The views of a scene show one set of named points, each view turned or mirrored, shifted and resized as a whole, with a little noise and some points left out.
In the rows, zero is written as 128.

Scene 1
View 1
<167>: [133  98 142 140  81 118 132 133 146 162]
<160>: [115  88 135 154  71 111 128 157 154 158]
<245>: [107 126 146 175  88  93 137 161 180 155]
<210>: [143  96 139 146  75 109 136 124 141 166]
<145>: [100 117 118 176  66 107 150 159 170 166]
<36>: [119  98 124 158  66 112 142 142 154 162]
<84>: [104 119 137 159  83 118 138 154 172 159]
<193>: [ 94  91 149 156  83 112 114 185 168 145]
<119>: [ 65 119 135 155  89 140 127 184 193 151]
<96>: [ 89 138 163 163 110 106 122 184 196 140]
<7>: [101 105 141 150  84 120 125 163 165 155]
<54>: [103 120 135 190  80  85 138 177 181 152]
<266>: [107 114 165 146 103 113 116 170 173 143]
<231>: [103 129 117 149  78 133 154 127 168 176]
<16>: [132 103 118 133  64 135 151 105 138 178]
<254>: [103 119 146 172  88  97 131 171 177 152]
<83>: [110 113 123 155  76 124 146 141 161 168]
View 2
<7>: [120 107 105 115 130  77  68 142 133 117]
<160>: [100 146 120 135 132 111  69 148 143 105]
<245>: [105  85  94  96  95  89  70 167 146 116]
<54>: [ 98  78  88 108 111  94  55 153 118 118]
<231>: [147 125 126  93 117  84  99 147 165 163]
<145>: [115  92  98  99 111 108  73 152 130 157]
<96>: [111  61  83  91 100  37  60 160 142  88]
<193>: [104  95  92 132 131  73  45 140 112  97]
<84>: [124 104 105 102 113  81  79 150 149 128]
<210>: [110 155 136 127 120 127  88 159 166 118]
<167>: [110 152 129 129 126 105  83 153 163 112]
<16>: [137 173 146 117 133 122 102 145 172 153]
<266>: [112 103 101 119 125  67  60 144 133  99]
<254>: [103  81  90 101 102  83  64 159 131 117]
<119>: [144  70  91  98 133  36  60 127 122 134]
<83>: [127 125 118 107 125  98  85 148 151 145]
View 3
<54>: [141 129 133 141 128 185 128 113 108  63]
<210>: [148  98 131 142 147 151  52 133  80  95]
<16>: [152  87 120 141 173 121  52 125  94 114]
<96>: [137 116 144 147 122 190 154 162 146  71]
<266>: [153  98 134 148 116 189 116 157 128  83]
<193>: [166 101 120 146 116 198 123 117 119  72]
<231>: [147 101 127 145 172 118 101 134 125 103]
<84>: [146 109 130 148 147 157 114 135 121  85]
<167>: [156  89 127 143 141 159  62 138  90  95]
<83>: [146 106 123 141 160 138  94 122 111  93]
<119>: [165 105 117 151 142 168 159 125 160  83]
<245>: [127 130 143 141 137 170 122 140 112  69]
<254>: [134 125 139 144 133 178 126 132 118  68]
<36>: [149 107 122 142 151 151  82 108  94  87]
View 4
<7>: [103 144 123 126 165 119 151 130 158 124]
<145>: [107 151 121 145 169 126 147  97 164  90]
<254>: [113 153 103 123 195 131 150 123 162 114]
<266>: [ 95 142 109 109 183 130 153 150 161 141]
<84>: [ 89 146 116 130 167 128 154 118 161 114]
<119>: [ 75 144 132 150 197 111 126 130 191 135]
<54>: [126 157 115 130 194 124 144 120 165 110]
<193>: [121 152 116 117 198 122 146 142 168 135]
<160>: [120 147 125 110 133 120 171 127 133 118]
<16>: [ 78 139 125 128  93 126 178 106 129  95]
<210>: [107 144 111 109 119 132 179 119 125 105]
<245>: [116 155  93 107 192 144 159 126 149 116]
<231>: [ 60 137 116 147 137 133 158 105 160  98]
<83>: [ 87 144 118 134 140 128 158 106 152  99]
<36>: [109 149 123 129 140 126 162 110 144  98]
<167>: [102 141 114 110 123 128 172 129 132 116]
View 5
<167>: [158 173 125 191 140 156 128 133 158 121]
<83>: [151 161 140 162 151 153 126 133 142 128]
<231>: [150 171 160 146 158 148 134 135 137 120]
<84>: [137 163 141 167 146 155 117 135 125 143]
<145>: [144 137 137 151 155 149 107 132 129 143]
<266>: [122 187 128 190 126 158 120 142 115 166]
<160>: [159 160 114 196 132 154 123 133 151 126]
<254>: [125 154 127 175 140 155  99 137 122 168]
<245>: [124 160 133 172 152 156  97 140 132 160]
<7>: [143 164 129 177 130 152 123 133 121 147]
<36>: [156 149 125 172 146 152 119 130 145 123]
<54>: [132 141 118 175 138 152  96 132 117 168]
<119>: [127 164 147 149 126 147 133 137  83 166]
<96>: [104 181 139 174 138 158 106 148 101 189]
<16>: [172 172 142 167 153 151 142 130 168  90]
<193>: [137 158 113 188 116 152 119 135 106 163]
<210>: [158 169 124 190 146 156 122 136 169 116]
View 6
<160>: [149 122 132 138 136 158 161 173  71  89]
<96>: [180 103 138 134 138 140  93 111 157  92]
<210>: [156 139 141 119 122 151 186 175  67  82]
<193>: [149  86 134 160 142 165 112 145 106 101]
<83>: [158 132 169 122 123 154 163 161 102 116]
<145>: [146 105 177 116  98 164 138 144 112 118]
<84>: [164 118 162 126 125 150 138 144 115 113]
<16>: [161 161 171 118 127 146 204 186  66 114]
<254>: [157 101 149 127 118 152 116 132 124  92]
<54>: [143  82 152 131 109 162 107 136 111  95]
<167>: [159 130 149 116 123 147 162 158  88  88]
<36>: [148 124 160 123 113 159 160 162  83 109]
<7>: [158 108 149 146 141 160 138 150 103 109]
<266>: [177 112 123 148 153 146 117 137 124  89]

In a view up to two points have been moved. Name them for each view, in the order of its rows, or write none.
view 1 | <160>, <54>
view 2 | <266>
view 3 | none
view 4 | <193>, <245>
view 5 | none
view 6 | <167>
